A landscape with many peaks, sampled at points; each row gives a point and its height.
From any point a climber steps to the highest of the 4 points nearest to it. It stops when none of these is higher. Distance is the straight distance between rows; heights are no part of it.
bava: [  0   1   4  -5  -3 -17  23   8 -34  -9  -2  -3 -10  -4  29 -11   2   3
   6  -5   6 -13 -10  -6]  h=3.54
nol: [ -1   7  -1  10   1  -4  22  -6 -15  15   1  -9   7 -11   8 -14 -13   8
  -4   1  -4 -11  -3  -7]  h=4.03
Vome: [-13   0   2 -10   3 -19  -2  11 -19 -33   5  10 -28  -4  30   3  20   0
  -5  -7  -3 -20  -8  -7]  h=4.45
fubu: [ 3  0 -1  2 -2 -8 -4  2 -4 -8  4 -6  2 -5 -4  2 10 -6 -8 -4 -6 -4 -5  0]  h=4.35
kitu: [ 16   4  -5  10   2  12 -19  -8  38  10  -7  16   7  14 -23  23  -5   1
   9   6  -4   8   2  11]  h=5.28
kis: [ -5  10  -5  10  -1   6  26  -1 -25  11   6  -7   4  -7  12 -13 -12  10
  -2   1  -3  -7  -8  -8]  h=3.11
lemo: [ -6  11  -6   8  -9   9  25   0 -25  19  -1 -15   6  -5  12 -17 -17   5
  -3   6   4  -2  -8 -16]  h=2.20
pami: [ -2   1  -4 -11   3 -23  14   6 -39 -28   3   5 -22 -19  36  -8  14   6
  -4  -2  14  -2 -11 -11]  h=4.29
Tifof: [ -1  -2  -1  -8   5 -28  16   6 -42 -19   2   2 -19  -9  36 -15   4   7
  -1  -6  10  -3 -13 -11]  h=3.40
nilo: [ -2  -5   6 -14  16 -10 -23   2  13 -16  -2  22  -4   5  -2  14  20   4
   4  -9  -3   0  11  14]  h=2.39
pokab: [ 13  18  -4   5  -9   7  24  -3   6  24  -1 -15  14 -11  -9 -11 -16  -5
   7   0  -7   3   0  -4]  h=1.40
Vepir: [  6  -5  -4  13  -2  11 -13 -11  33  12  -6  13   6  16 -22  17  -9   1
  12   3  -1   9   6   5]  h=5.23
nipa: [ -9  -4   3  -8   7 -14 -10   4 -12 -16   4  10 -16  -4  16  -3  19   5
 -15   3   0 -19  -3  -9]  h=4.19
maza: [ -5  -6  -2  -2  17 -13 -17   2  -7 -26   4  13 -11   6   0   6  31   0
  -5  -9   5 -12   9  13]  h=2.43
gamud: [  4   3   7   2  -7  10   8   7   9  13   9 -10   5   0 -10 -11 -17   0
   2   0  -3  14   3  -1]  h=6.30
dizi: [  4  -3   3   4  -4   4   4   3  -1  -1   8  -7   0  -8 -12  -1  -5  -4
  -3  -7  -1   6  -5   3]  h=3.67
kadob: [ 11  12   4   2  -5   2  22   3   6  15   0 -14  15 -11  -9 -13 -13   1
   2   4  -7   4   2  -5]  h=1.71
Lebi: [ 13  -4  -2  12   3  13 -15 -15  41  17   0  13  13  18 -24  18 -16   5
  12   5  -4  11   2   1]  h=3.70
dokar: [  3  -3   0   9  -4  -2   4   1 -10  -9   5  -9  -3  -8  -3  -3   2  -5
 -10  -5   3  -2  -6   2]  h=4.42
dodav: [  5   4   5  11 -16  19   9  -9  26  30  -6 -15   1   8 -19   3 -30  -6
  10  10 -12  14  10   6]  h=4.57
tapav: [  0 -11   6 -18  13  -5 -32  12  12 -26  -9  22  -8  12   3  13  22  -2
  -1 -13  10  -1  11  13]  h=2.22
raf: [ -5  -5   3  -9  12  -3 -23  -2  23  -8 -12  21   3   7  -2  22   9   5
  -2   1  -8   6  12  21]  h=0.81
gorol: [-11  -2   1  -7   4 -18  11   8 -30 -35  10   6 -23 -13  33   2  20   6
  -1  -4   6  -7  -5 -10]  h=5.49
kiraf: [ -6  -7   0  -3  -8   6 -12  -1  18  11  -8   8   0  12 -12   7   7  -5
   8   2   0  11   6   4]  h=5.81
fope: [-10  -6   1  -3   4 -12  -5   2 -14 -17   9   1 -10  -2  22   0  13   3
 -11  -1  -7 -15  -7  -8]  h=3.86
ladab: [  2  -2   2   6  -5   3   9   5 -12  -6  -4 -10  -2  -5  10  -6   0   0
 -11   0  12  -7  -3   0]  h=4.08
tamip: [ -2  -8   7 -17  16  -7 -26  10  16 -18  -5  21  -8   8  -2  16  21   1
   5 -13   2  -1  13  13]  h=2.40
Kad: [ -8   3   2 -12   5 -18  -7  10 -24 -30   3  15 -24   1  27  -1  21  -2
  -8  -2   5 -24  -6  -8]  h=3.63
Latut: [  8  10   6   2 -16  18  18  -3  18  32  -2 -15   9  -7 -12  -9 -18  -6
   8   7  -8   9   8   1]  h=4.56
Kanad: [  4   0   7   7  -5   0  12   2   1   3   0  -7   1 -10  -2 -14 -11   2
  -4   0   5   0   4  -7]  h=2.73
poge: [  8   9 -10  15 -17  10  28  -3  -8  26  -1 -20   7  -8 -13 -16 -24  -3
   4  -3   5   2  -6 -13]  h=3.14
Nogad: [  4   9   2   8 -17   9  31 -12   0  38   1 -32  18 -16 -16 -15 -34   1
  12   5   7   7   1 -22]  h=3.10
Zag: [  3   4   2  -3  -4  11  -7  -7   9  21   7  -6   6  -3 -12   5 -16  -4
   1   0 -11  12  -4   7]  h=2.91
Neluv: [ -3  -3  -3  -9   2   2 -15  11   6   0  -1  12   5  13 -12   1  12  -3
   0   0   0   7   4   3]  h=5.63
fek: [ -4   4   3   9   2  -1  23  -6 -20  11   0  -5   2 -13  14 -14  -8   8
   0  -2  -1 -14  -3  -4]  h=3.36
lopam: [-10  -1   2 -10   5 -15 -11  10 -18 -25   2  15 -23  -1  21  -3  22  -5
  -9   1   3 -23  -5  -7]  h=2.41
Rabi: [ -4  -1   4  -8  -7   0 -11   2  10   7  -4   2   5   5  -9   3  11  -8
   7   2   1   7   1   1]  h=4.09
virem: [ -4  -3  -6  -6  -2   5 -11   6  10   3  -6  13   3  15 -12   5   8  -1
   4  -1   0   9   4   6]  h=7.36
lapet: [-11   0   0  -5  10  -9 -17   4 -16 -24   5  13 -19   3  10  -1  23   0
 -15   5   8 -16   2   4]  h=4.93
vife: [  0  -1   9   5  -3  -1  13  -1  -9  -1  -5  -7  -3 -11  10 -11  -5   2
  -9  -1  11  -9   0  -4]  h=3.47
fudok: [ -1  -1  -3  -9   5 -20  12   6 -37 -30   4   6 -19 -17  34  -5  13   3
  -1  -4  13  -1 -13 -11]  h=4.60
viri: [ -5  -5  -3  -2  15 -11 -17   5  -5 -24   6  13 -10   3  -7   3  24   4
  -3  -8   5  -4   8  12]  h=3.09
Daso: [ -2  -2   2  -8   1 -12 -11   5   1  -6  -2   0   1   7  -6  -2  15  -2
  -2   1  -1   2  -2  -6]  h=6.48
Vuta: [ -4  -7  -7   6  -4   9 -12  -6  24  11  -9  13  -2  18 -15  13   1  -3
   8   3  -3   8   5   8]  h=4.15
soven: [  1  -3   0   8  -4  -2   2   1 -10  -9   4 -11  -1  -5   2   0   9  -5
 -11  -4  -2  -3  -6   0]  h=4.55
kav: [ -9   1   0  -9   6 -12 -15   5 -16 -24   3  13 -23   1  18  -4  20  -2
 -13   5   5 -22  -3  -2]  h=3.18
bizu: [  4   1  -1   0  -5  12  -7  -6  14  23   2  -3   9   4 -13   8 -24  -6
   2   4 -10  17  -2  10]  h=2.74
Taveg: [-11  -7   4  -7   8 -14  -9   7 -14 -19   5  10 -17  -3  22   0  17   1
  -9   0  -2 -20  -7  -8]  h=2.88
Keson: [  3   7   9  -2 -10   8  15   7  10  17   4 -12   9  -4  -7 -13 -16  -4
   1   2  -7  11   6  -1]  h=5.27
Paza: [ -3  -2  -7  -6  16  -2 -17   7   5  -6   7  22  -1   6  -7   8  16   7
   4  -7  -8   3   5  13]  h=3.48
fuvib: [  3  10  -4  14 -20  11  28  -6  -6  28  -2 -24   8 -13 -13 -17 -24  -3
   7   2  10   4  -2 -21]  h=6.09
bevu: [  3  -2   4   8  -6   4   9   4  -6  -7   1  -8  -1  -7  -1  -7  -2  -1
 -11   0  12  -1  -2  -1]  h=4.07
Rata: [ -9  -8   0  -4   4  -7   2   5 -16 -18   9  -2  -6  -4  23   0  14   3
 -12  -3  -6 -12  -7  -5]  h=3.26
puvut: [ -2  -7  -4   2  -1   1   6   4 -17 -15   3  -8  -2  -2  14   0   6  -1
 -16  -2   2  -8  -7   2]  h=4.18
Mivik: [  0  11   1  12 -22   5  27 -10 -12  29  -7 -32  11 -13  -5 -15 -27   0
   4   5  11  -2  -1 -21]  h=2.37
Masos: [  7  10   8  -3 -11  11  16   3  14  22  -2 -15  10  -4  -7  -8 -17  -4
   6   3  -8  12   7   1]  h=4.62
Dolur: [ -8  -2  -6  -2  16 -11 -15   2 -14 -32   7  10 -14   9  12   6  32   0
 -10  -2   3 -17  10  16]  h=5.05
Nazaz: [-12  -4   0  -5   3 -14   9   9 -25 -33  11   4 -20 -11  32   3  17   5
  -2  -4   3  -9  -7 -11]  h=5.76
lan: [ -2 -10  -9 -15  17  -5 -36  13   4 -42  -3  19  -9  13   0  18  27  -2
  -8 -11   4   3   8   8]  h=1.57
zeka: [ -1   1   3  -4   0  10 -10 -11  11  20   3  -3   6  -4 -11   7  -9  -4
   7   2  -9  13  -3   8]  h=2.68
vud: [  2   3   8   5  -1   0  18  -6  -3   9  -3 -11   3 -14   2 -15 -11   7
  -5   1   2  -6   0  -7]  h=2.02
Tigi: [  7   7  -8  16 -16  13  31  -4   0  30   2 -19   8  -9 -15 -15 -22  -4
   9  -3   3   4  -4 -18]  h=4.53
nebep: [  5  -4 -10   7   3   7 -17  -7  23   8 -11  16   4  16 -14  22  -1  -2
   8   3  -8  10   4  13]  h=2.90
sovob: [ -7   1   0  -7  -3   1 -12   6  11   4  -4   5   3  11 -10   2  12  -8
   5   2   0   6   1   0]  h=5.04
godes: [ -9   1   0 -10   6 -10 -16   5 -19 -26   4  15 -19   0  17  -1  25  -3
 -13   4   6 -22  -1   2]  h=3.84
ridi: [-10  -3  -3  -5   3  -3   8   9 -25 -26   8   2  -6  -7  29   0  10   3
 -11   0   2  -8  -8  -6]  h=6.65
Gid: [-14  -5   0  -5   6  -9   3   4 -20 -22  13   2 -12  -8  28   2  14   4
  -4  -3  -3 -13  -6  -7]  h=3.13
Neto: [ -9   0  -2 -10   5 -21  14   6 -34 -33   7   4 -23 -20  35  -3  22   3
  -2  -2  11  -2  -9 -10]  h=5.09
vog: [  5  12   4  10 -16   5  32 -15 -11  35  -2 -36  14 -20  -8 -10 -35   2
   5   3   8   4  -4 -20]  h=2.38
nek: [  3   9  -2  11 -19   9  31  -8  -2  33   0 -27  10 -10 -13 -17 -28  -1
  10  -1  11   4  -1 -26]  h=3.89
kom: [ 11   9  -7  13 -16  12  29  -2   0  30   2 -16   7 -11 -18 -12 -23  -4
  11  -4   2   2  -2 -14]  h=4.70
kek: [ -5  -7   5 -13  16  -7 -26   4  19 -10  -3  19  -2   5   3  17  16   5
   1  -7  -1   0  12  17]  h=2.26
mova: [  8   2   1   8 -15  18   0  -8  20  32  -5 -12   3  11 -19   2 -28  -5
   7   8 -13  16   4   8]  h=5.52
siriv: [  3 -12   3 -16  15 -16 -26  11   4 -31  -7  18  -9  10   4   8  27   1
  -1 -14   6  -6  10  12]  h=0.99
giren: [  0  -1   2  -6   2 -23  17   9 -37 -15  -2   0 -11  -3  34 -13   3   5
   4  -4   9  -9 -11  -8]  h=3.68
vep: [ 10  -4  -3   9  -1  14 -13 -14  42  18   4   7  16  20 -25  16 -14   4
  13   4  -6  13   5   1]  h=2.64
kadom: [ -8   0   0  -5   9 -14 -15   5  -9 -18   1  11 -12   0   5  -5  18   2
 -14   4   7 -11   1  -6]  h=3.79
nozon: [ 18   9   2  10 -11  17  -2 -13  25  29  -5 -10  11  13 -27   8 -32 -10
  14  13  -7  12   0  12]  h=5.41
Luk: [-12  -5  -1  -5   3 -10   9   7 -28 -29  12   4 -15 -13  28   1  13   4
  -2  -2   1 -11  -8 -11]  h=7.11
ruku: [ -6 -11  -9 -17  16  -6 -37  14   9 -40  -1  20  -7  15   2  24  28   0
  -3 -14   1   4   8  12]  h=7.45
gapo: [ -7  -7   0  -3   5 -12  -8   1 -12 -13   6  -1  -3   1  14   1  14   1
 -14  -1 -10 -11  -4  -6]  h=4.69
susib: [  3   0   4   4  -4   8   1   1   5  10  12  -6   1  -5 -12  -1 -12  -3
   3  -7  -5  10  -4   6]  h=6.73
Seki: [ -2   0   2  -5   5 -15 -12   4  -3 -10  -1   5  -2   5  -4  -5  12  -1
 -11   4   0  -1   0  -8]  h=7.31
firu: [ -4   8  -9  12  -7   9  25  -2 -24  15   0 -13   6  -7   4 -14 -17   5
  -5   5   0  -1  -6 -11]  h=2.81
Vudug: [ 3 -3  4  9 -7  0  6  3 -2 -2  4 -8 -1 -8 -6 -8 -8 -2 -4 -6  8  3 -1 -4]  h=3.59
bol: [  2  11   2  11 -19   6  29  -8  -8  31  -3 -32  10 -11 -10 -15 -28   1
   4   5   9   3  -2 -23]  h=3.30
Zuvon: [  2  -2 -11  -3   7   5 -17  -2  15   5  -7  20   4  10  -8  16   6  -2
   2  -1 -12   5   3  16]  h=3.01
nam: [ -7   5   7   3  -2  -6  28   0 -31   1   2  -3  -8  -8  21  -9  -1   4
   5  -5   2 -17 -10  -7]  h=2.48
bebun: [  0   7  -5  15 -16   9  26  -3 -19  23  -7 -21   7  -5   1 -18 -21   2
  -1   6   6  -2  -6 -16]  h=2.51
led: [ -1  -5  -3   4  -1  -8  -2   0 -12 -10   5  -6  -1  -2   6   1  11  -1
 -13  -1  -6  -6  -7   2]  h=4.71
dom: [-10  -2   0  -5   9 -13 -16   1 -13 -18   2  11 -13   1  10  -3  16   3
 -16   4   7 -15  -1  -4]  h=4.01
gidum: [ -8  -3   3  -4   9 -13 -12   2 -12 -16   2   6 -12  -1  13  -4  14   3
 -15   4  -1 -18  -5  -8]  h=6.13
raba: [ 10   3  -1   6  -4  20  -6 -15  37  18   2  -6  31  18 -24  16 -18  -1
  15  12  -1  18   7   6]  h=4.14
Gula: [-12  -2   4  -9   3 -17  -1  10 -22 -32   6   8 -25  -3  29   3  20   1
  -3  -7  -3 -17  -7 -12]  h=4.81
ton: [ -4   0   7  -7  -2   7  -9  -8  14  17   1  -2   3  -3 -11   7  -1  -5
   5  -3  -5   8  -2   3]  h=2.47
kose: [ -6   9   8   2  -4  -7  27   4 -34  -2   4  -4 -12  -7  22  -9   2   3
  10  -8   4 -12  -6  -8]  h=2.82
derov: [  3  -2   2  -1  -4  14  -2  -1  10  21   5  -6   5   6 -11  -2 -22  -6
   1  -2 -12  15  -4   6]  h=2.49
dum: [ -9  -4  -5  -3  10  -6 -15   2 -14 -25   5  14 -16   2   3   0  24   1
 -13   1   9 -11   7   6]  h=6.27
piv: [ -4   9  -6   9 -15  10  26  -3 -24  22  -4 -19   6  -5   7 -19 -20   4
  -2   9   8  -3  -6 -18]  h=1.52
zagoz: [  4   1   7   1  -6   7  11   7  10  11   5  -9   9  -3  -7 -15 -16   0
   3  -2  -1  10   4  -5]  h=5.47
dilop: [ -3   3   7   1  -3  -8  24   2 -26  -2   0  -6  -5  -4  24 -11  -2   4
   6  -4   3 -17  -9  -4]  h=6.62
velen: [  1  -3   0 -10   2  -6  13  11 -27 -20   2   2  -7  -9  30  -7   4   3
  -5   4   9  -8 -10  -8]  h=2.10
goga: [  1   0   7   3  -3   7   4   5   3   4   8  -3   2  -6 -10  -9 -14   0
   0  -4   2  12  -2   0]  h=4.30
rafis: [ -5 -10  -6 -16  13   0 -37  16  16 -33  -7  20  -5  14  -1  25  26  -5
  -4 -14   5   4  10  15]  h=2.18
gito: [  6   5   9   3  -2  -2  15   0   4   6   0 -11   9 -11  -8 -16 -14   4
  -1   1   1   5   4  -5]  h=2.05
fige: [  1  -1  -4  -4  11   0 -22  -6  27  -5 -12  19   6  11  -5  22   6   1
  -1   4 -12   9  12  18]  h=0.40
tugut: [ -2  -2  -2 -12   4 -11  13  12 -30 -24   4   6  -9 -10  32 -10   7   1
  -1   1  10  -3 -14 -11]  h=3.77
nozi: [  1  -6  -1   7  -2   8 -12 -17  33  12   0   3  15  13 -21  15 -13   4
  15  11  -2  16   6   0]  h=4.00
tarel: [ -3  -2  -5  -7  16  -8 -16   7   0 -15   7  16  -4   5  -8   5  18   5
   1 -10  -5   1   3  10]  h=4.12
ratus: [ -7   0  -6  -5  11  -6 -16  10   2 -11   4  15  -2  10 -10   2  15   4
  -2  -1   2   6   2   5]  h=4.61
kimam: [ -2 -14  -2  -5  19 -23 -23   2  -8 -33  -1  10 -11  13  11   2  33   4
  -6  -8   2 -14  11  12]  h=0.45
kogiz: [ -1  -7   2  -7  18 -16 -23   3   2 -22  -1  15  -7   7   0   9  27   2
   4 -14   1  -9  10  14]  h=6.01
molo: [ 13   8  -1   5  -6  22  -6 -17  34  24   2 -10  27  15 -28  15 -23  -6
  14  12   1  14   3   8]  h=4.59
Noke: [ 11  -1  -1   8  -3  18  -6 -17  49  21   4  -3  27  24 -25  17 -16   3
  17   3  -2  13   4   0]  h=3.39
tib: [-12  -8  -3  -5   4  -8   3   4 -17 -21  10   0  -7  -5  24   2  11   7
 -13  -3  -5 -12  -6  -8]  h=2.45
potes: [ -2  -5   0   0  -4   5   8   8 -18 -16   0  -5  -3  -5  20  -6   3  -1
 -13   2   7 -10  -9   0]  h=3.51
zod: [  3   3   4   4 -18  17  11  -3  18  28  -8 -14   6   6 -13  -3 -23  -4
   6   8 -12  14   9   5]  h=3.93
guvo: [ -7  -6  -4  -1   3  -3   4   4 -18 -18   6  -6  -4  -4  20   0   8   2
 -16  -1  -4 -10  -5  -1]  h=3.85
tode: [  9   8  -7  12 -19  14  29  -3   4  32   6 -18   8 -10 -17 -17 -27  -2
  12  -5   5   6  -2 -17]  h=6.84
kodu: [  8   1  -5   3   6   8 -17  -7  28   0 -13  18   7  11 -14  25   1  -2
   5   6 -10   8   4  19]  h=2.04
luzur: [ 15   6  -2   7  -5  17  -9 -16  30  23  -3 -10  25  13 -25  14 -25  -6
  17  17  -1  15   3  11]  h=5.32
Puvi: [ -1   1   6  -7  -5  -1  -9   1   6   3   1  -2   6  -2 -10   6  10  -7
   5  -4  -2   5   0   1]  h=0.98
Zopu: [-12  -2   2  -7   3 -18  10   8 -26 -37   9   4 -25 -12  30   3  23   3
   1  -8   3 -13  -6 -14]  h=5.42
Vis: [  6  11   6   4 -14  19  18  -7  21  34  -5 -18   6  -8 -16  -4 -20  -7
  10  10 -10  14   8   3]  h=4.16
savo: [ 13  -2  -6  12   2  10 -16 -10  38  11  -4  15   8  15 -24  19 -10   1
  12   4  -3   9   1   4]  h=5.91
Zil: [  0   1   7  -2  -5  -8  23   4 -25  -2  -5  -2  -7  -6  26 -13  -2   2
   2  -3   5 -17  -8  -7]  h=6.88
resid: [ -4   4   8   6   0   0  22  -3 -20   5  -3  -5  -2 -10  18 -11  -4   5
   0  -2   5 -17  -2  -5]  h=3.12
mibe: [  3   0   6  -1 -12  13  12   6  15  19   1 -12  11   1  -9 -11 -19  -2
   1   1  -8  12   5  -1]  h=5.11
nuzi: [ -6  -4   4   1  -2  10 -12 -17  24  18  -2  -2  10   5 -13  12  -9   0
  11   9  -3  16   4   4]  h=3.15
Fizo: [  8   7  -9  14  -5   2  25  -6 -14  16  -1 -13   9 -10  -3 -14 -14   3
  -6   1  -4  -4  -4  -8]  h=7.53
bof: [  4   1   1   0  -3  11 -10 -16  16  24  -1  -9   9   2 -13   7 -20  -4
   1   8 -10  17  -1  10]  h=4.40
Sorop: [ 15  -2  -3   8  -5  25  -8 -16  50  27   2  -7  26  26 -24  16 -16   0
  14   3  -4  13   7   5]  h=3.06
reg: [  9  13  -3   3 -12  18  20  -5  16  35   0 -17   7 -13 -14  -7 -18  -8
  10   6  -9   6  -1  -2]  h=5.02
vifet: [  1  -5  -1   7  -3   4   5   5 -13 -12   1  -8  -2  -6   7  -3   3  -2
 -15   1   6  -4  -5   1]  h=4.36
tukot: [ -1   1   2  -3  -2   9 -11 -12  16  22  -1  -1  12   2 -12   9 -11  -2
   6   7  -7  14  -3  10]  h=2.52
Kinu: [-11  10   2   7  -1   2  28   1 -33   5   7  -7  -6  -9  18 -11  -5   9
  10  -1   4 -11  -8 -12]  h=1.78
robet: [  4   1   3   4  -4   3  -2   2   2   3   8  -5   2  -7 -13   1   2  -7
   4 -12  -4   4  -7   3]  h=6.60
Vova: [ -4  -9   7 -15  13  -6 -27   8  17 -16  -7  21  -6   5   2  18  18   3
   2  -9   3   2  12  15]  h=2.35
Mafom: [ -5  -7   0   6  -4   9 -13 -13  27  15  -7   5   8   8 -17  13  -6   1
  12   8  -1  15   6   3]  h=6.08
kase: [  4  -1 -10   4   5   5 -18  -5  22   2 -12  17   3  14 -13  20   2   1
   3   4 -10   6   8  17]  h=1.99
Mekal: [  2   6   3   9  -1  -2  20  -6  -9  11   1  -8   8 -14   4 -13  -9   6
  -2   0  -4  -5  -1  -7]  h=3.69
fivur: [  4   9   0  10  -1  -1  21  -5 -10  14  -1 -13  11 -11   0 -15 -16   3
  -3   4  -6  -4  -1  -6]  h=5.51
perun: [  2  -7  -5  11  -3   9 -17  -9  27   9  -9  12   0  17 -20  16  -4   2
  10   2  -3   8   5   7]  h=4.41
botab: [ -2  -2  -1  -9   7 -12  16   9 -37 -30   5   3 -15 -15  32  -6   9   3
  -3  -1  11  -4 -11 -10]  h=4.27
bave: [ 11  -5  -3  11  -1  14 -12 -13  41  17   3   2  22  21 -25  18 -16   0
  12   6  -3  15   6  -1]  h=3.08
Suren: [ -5   0   1  -9   0  -6 -14  10   4  -3  -3   6   4   9  -8  -3  11  -3
   1  -1   3   6   0  -1]  h=5.62
zeve: [-11   8   0  10  -1   6  26   1 -29  11   6  -5  -1 -10  17 -12  -8   8
   2   3   1  -8 -10 -13]  h=2.92
sosaz: [ 18   8   0   4  -8  18  -4 -18  27  26  -4  -8  18  12 -28  11 -30 -11
  14  14  -1  12   0  13]  h=4.17
Nubu: [ -8  -5  -6  -2  12  -9 -16   2 -15 -30   6  12 -17   5   6   3  29  -1
 -12   1   6 -16   5  11]  h=5.36
tozi: [  2  -2  -1 -12   5 -19  16   6 -34 -22   2   6 -14 -12  34 -12   2   5
   0  -2  12  -4 -13 -11]  h=3.94
lusi: [ -5  -2  -6   0  15  -8 -18   7  -2 -18   9  15  -7   3  -9   1  18   3
  -3  -1   2   1   4   5]  h=4.28
Bis: [ 11   2  -2   4  -7  12  -8 -17  17  26  -4  -5  13   9 -19   8 -26  -6
   7  13 -10  16  -2  12]  h=7.21
zul: [ -8  -3  -3   0  15 -11 -16   2  -9 -24   5  12 -14   4  -1   4  28   1
  -7  -1   5  -8   5   9]  h=4.33
tapin: [  4  -4   1   8  -3  11 -10 -17  35  15   2  -3  22  15 -22  15 -16   2
  13  13  -3  17   8   5]  h=3.78
nuraf: [ -6  -2  -1  -6  12 -13 -15   3  -5 -16   2   9  -6   0  -1  -3  16   3
 -12   6   4  -5   0  -5]  h=5.45
bolan: [  0  -2   5  -4  -2  -2  16   7 -21  -7  -5  -2  -5  -6  25 -12  -1  -2
  -3   0  11 -13  -8  -5]  h=1.98
Pev: [ -3  -5   0  -1   3 -14  -8   1  -7 -12   2  -4  -1   1   8  -1  11   0
 -12  -2  -6  -9  -7  -5]  h=4.89
Sil: [  2 -11   1  -7  17 -22 -26   3  -1 -28  -5  13 -10   8   7   6  32   3
  -4 -10   3 -11  10  13]  h=1.24
sokib: [ 13  13  -6  10  -9   7  25   0  -1  22   0 -17  13 -10 -11 -15 -15  -2
   6  -1  -7   0  -1  -6]  h=1.46
duz: [ -5  -4  -1  -5   5 -19 -13   4  -5 -11  -1   3   0   0   0  -6  15  -1
 -10   3  -1  -4  -3  -6]  h=6.31
zedo: [  1   0   5   0  -4   6  -6  -1   6  11   8  -5   1  -7 -10   3  -3  -7
   2  -6  -7   8  -7   5]  h=3.22
buvir: [ -6  -2  -3  -6  11 -12 -16   7  -3 -17   1  11  -4   3  -6  -5  16   0
 -12   4   3   0   0  -4]  h=6.36
milu: [  5   8   7  -1 -15  13  16   1  17  28  -1 -15   9   0 -11  -8 -19  -5
   6   6  -6  12   9   1]  h=4.23
Mozap: [ -8  -1  -2  -1  13 -10 -18   3  -8 -22   5  13  -9   5  -3   0  21   2
 -12   1   6  -7   2   3]  h=4.67
Tuvu: [ 12   2   1   9 -10  15  -4 -14  22  28  -7  -9   7  12 -23   6 -32  -8
   7  11 -12  14   2   9]  h=6.34
Pep: [  7 -11  -1 -18  19 -17 -31  11   0 -38  -7  17  -9  10   8   8  29   2
  -7  -9   7  -2   9  11]  h=0.83
biga: [ -9 -11   1 -14  11   0 -32  11  19 -27  -7  23  -9  11  -1  22  20  -3
  -5 -12   6   3  13  15]  h=2.01
rivol: [ -2  -7   5 -10  19 -12 -22   6   9 -20  -5  16  -5   5  -1  13  23   3
   7 -14   0  -3   9  12]  h=2.65
Losor: [ 12  12  -2   4 -11  23  22 -10  19  39  -2 -14   6 -14 -16  -7 -25  -6
  13   7  -7   9   1  -3]  h=4.82
dipev: [ 1  3  3 -5 -2 -8 -9  2  1  0  0 -6  5 -2 -7  0 10 -9  3 -5 -5 -4 -4 -2]  h=2.32
muzuv: [  0  10 -10  16 -11   7  27  -1 -19  21  -3 -19   9  -6  -1 -15 -16   2
  -5   0   0   0  -4 -14]  h=4.32
kip: [ 12  13  -8   9 -13  18  24  -8   8  38   1 -15   9 -13 -16 -12 -21  -4
  11  -2  -6   7  -1  -8]  h=5.99
misis: [ -1  -1   8   3  -6  -2  14   2 -15  -1  -5  -5  -4  -9  15 -11  -3   2
  -6   0  11 -12  -3  -2]  h=3.07
lobug: [  0  -4   5   1  -5   3  12   5 -17  -9  -5  -4  -5  -7  17 -10   0   0
 -10   4  12 -11  -3  -1]  h=3.50
rigu: [  2   2   9   8   0  -4  15  -4  -9   6  -4  -8   5 -13   6 -14  -8   6
  -7   2   0  -8  -1  -4]  h=2.27
mune: [  0  -6 -12   4   1   7 -15  -2  18   5 -11  18   2  15 -14  15   2  -2
   2   2  -6   6   5  14]  h=3.49
Pedi: [ -7  -6   3  -8  13  -1 -23  -5  28 -10  -8  20   7  13  -2  22   7   6
  -2   2  -5   9  14  16]  h=1.37
Murep: [  0  -4   0  -8  21 -12 -20   4   5 -16   3  17  -4   4  -5  10  24   4
   2 -14  -2  -4   8  14]  h=3.23
vakob: [ -2  -4 -10  -7  14   3 -18   8   9   0   0  18   4  11  -7  12  11   4
   2  -4  -8   5   3  15]  h=2.00
geb: [  4  -1   9   8  -3  -2  12  -1  -7  -1  -1  -7   0 -12   3 -14  -8   3
  -7   2   9  -4   0  -3]  h=2.69
Getu: [ -2  -2  -2  -9  18  -4 -22   0  14  -3  -4  19   3   5  -2  15  12   5
   3  -4  -9   5   9  18]  h=0.90
bive: [  8   7  -9  10 -15  16  25  -3   8  38   4 -16   7 -10 -17 -13 -26  -3
  12  -5   0   4  -3 -14]  h=5.15
dit: [  1  -9   0 -19  16 -12 -32  15   8 -36 -10  18  -9  11   3  13  26  -1
  -2 -11   9  -1  10  11]  h=1.48
saz: [ -3  -2   2  -1   5 -15  -8   1  -5 -11   1  -3  -1   1   5  -2  13  -3
 -14   1  -7  -8  -6  -7]  h=5.25
zimi: [ -3  -4   0  -8  13  -2 -23  -6  25  -6 -12  19   6   9  -4  22   6   5
  -1   1  -7   8  13  18]  h=0.82
nena: [  6  -2   7   1  -4  12   1   6   6  11  11  -7   6  -3 -11  -7 -17  -3
   0  -5  -3  12  -2  -1]  h=5.16
Rese: [  2  10   0  10 -20   9  27  -6 -19  25  -7 -25   7 -11  -2 -14 -23   0
   1   7  11  -4  -2 -20]  h=1.59
zamo: [  6  -1   4   3 -13  16   6   0  16  22  -2 -11   4   7 -13  -4 -24  -4
   4   3 -13  15   5   5]  h=3.45
tolus: [ -9  -3   2  -3   8 -16 -14   1  -9 -15   2   6  -8   1  10  -4  17  -2
 -14   6   0 -11  -5  -6]  h=4.34
Dor: [ -8  -8   5 -15  14  -2 -27   2  25 -16 -11  21  -4   9   0  21   9   2
  -2  -5   2   5  14  16]  h=2.15
Sama: [ 14   5  -2   3  -3  14  -9 -17  26  22  -5  -9  18  10 -22  11 -24  -6
   9  14  -6  16   0   8]  h=6.39
nugum: [  1  -2   5  -6  -2  -8  16  11 -28 -11  -2  -1  -6  -5  30 -12   0   1
   2   0   7 -13  -9  -3]  h=2.53
zaku: [  4  -1   1   5  -3  -1   0   0  -7  -3   9 -10   0  -6  -8  -2   1  -7
  -4  -9  -1   0  -6   3]  h=3.71
Kifa: [  0  -6  -2  -5  -2   1  12  10 -22 -16  -3  -1  -4  -5  24  -6   2   0
  -8   3   9  -9 -11  -1]  h=1.66
Ful: [  6  10  -9  16 -16   9  26  -2  -9  24  -5 -21   6  -5 -10 -19 -19  -2
   3   3   6   0  -5 -18]  h=2.16
dofed: [ -1  -3  -6  -3  -1   8 -15   4  12   5 -11  16   2  16 -11  10   9  -2
   4   1  -4  10   5  11]  h=5.72
Bisuz: [ 13  14  -1   2 -13  17  23  -3  15  34  -3 -16   9 -13 -13  -7 -17  -6
  11   1  -7   8   1  -1]  h=5.01

Where does a climber stop that starts at each point below?
zeve => Fizo
bave => Bis
raf => kogiz
soven => Seki
fubu => Seki
giren => Luk
zimi => kogiz
dit => kogiz
Sorop => Bis
fige => virem
Rata => Seki
Noke => Bis
tib => Seki
tugut => Luk

Call two points neighbours if one is among the 4 nearest of the other. Go from one point of each pair to the other, from neighbour to neighbour, staying as high as possible. Name the lowest point that can't be avoided.
Mafom / kip => tapin
savo / ruku => rafis
susib / kogiz => Murep
Seki / savo => Vuta
gidum / Seki => tolus
kip / gamud => Latut
Luk / Fizo => resid
virem / Seki => Suren
Bis / gamud => zod
Luk / Zil => bava
dum / Seki => Mozap
susib / gamud => nena
tode / kip => bive
Mafom / savo => Vepir
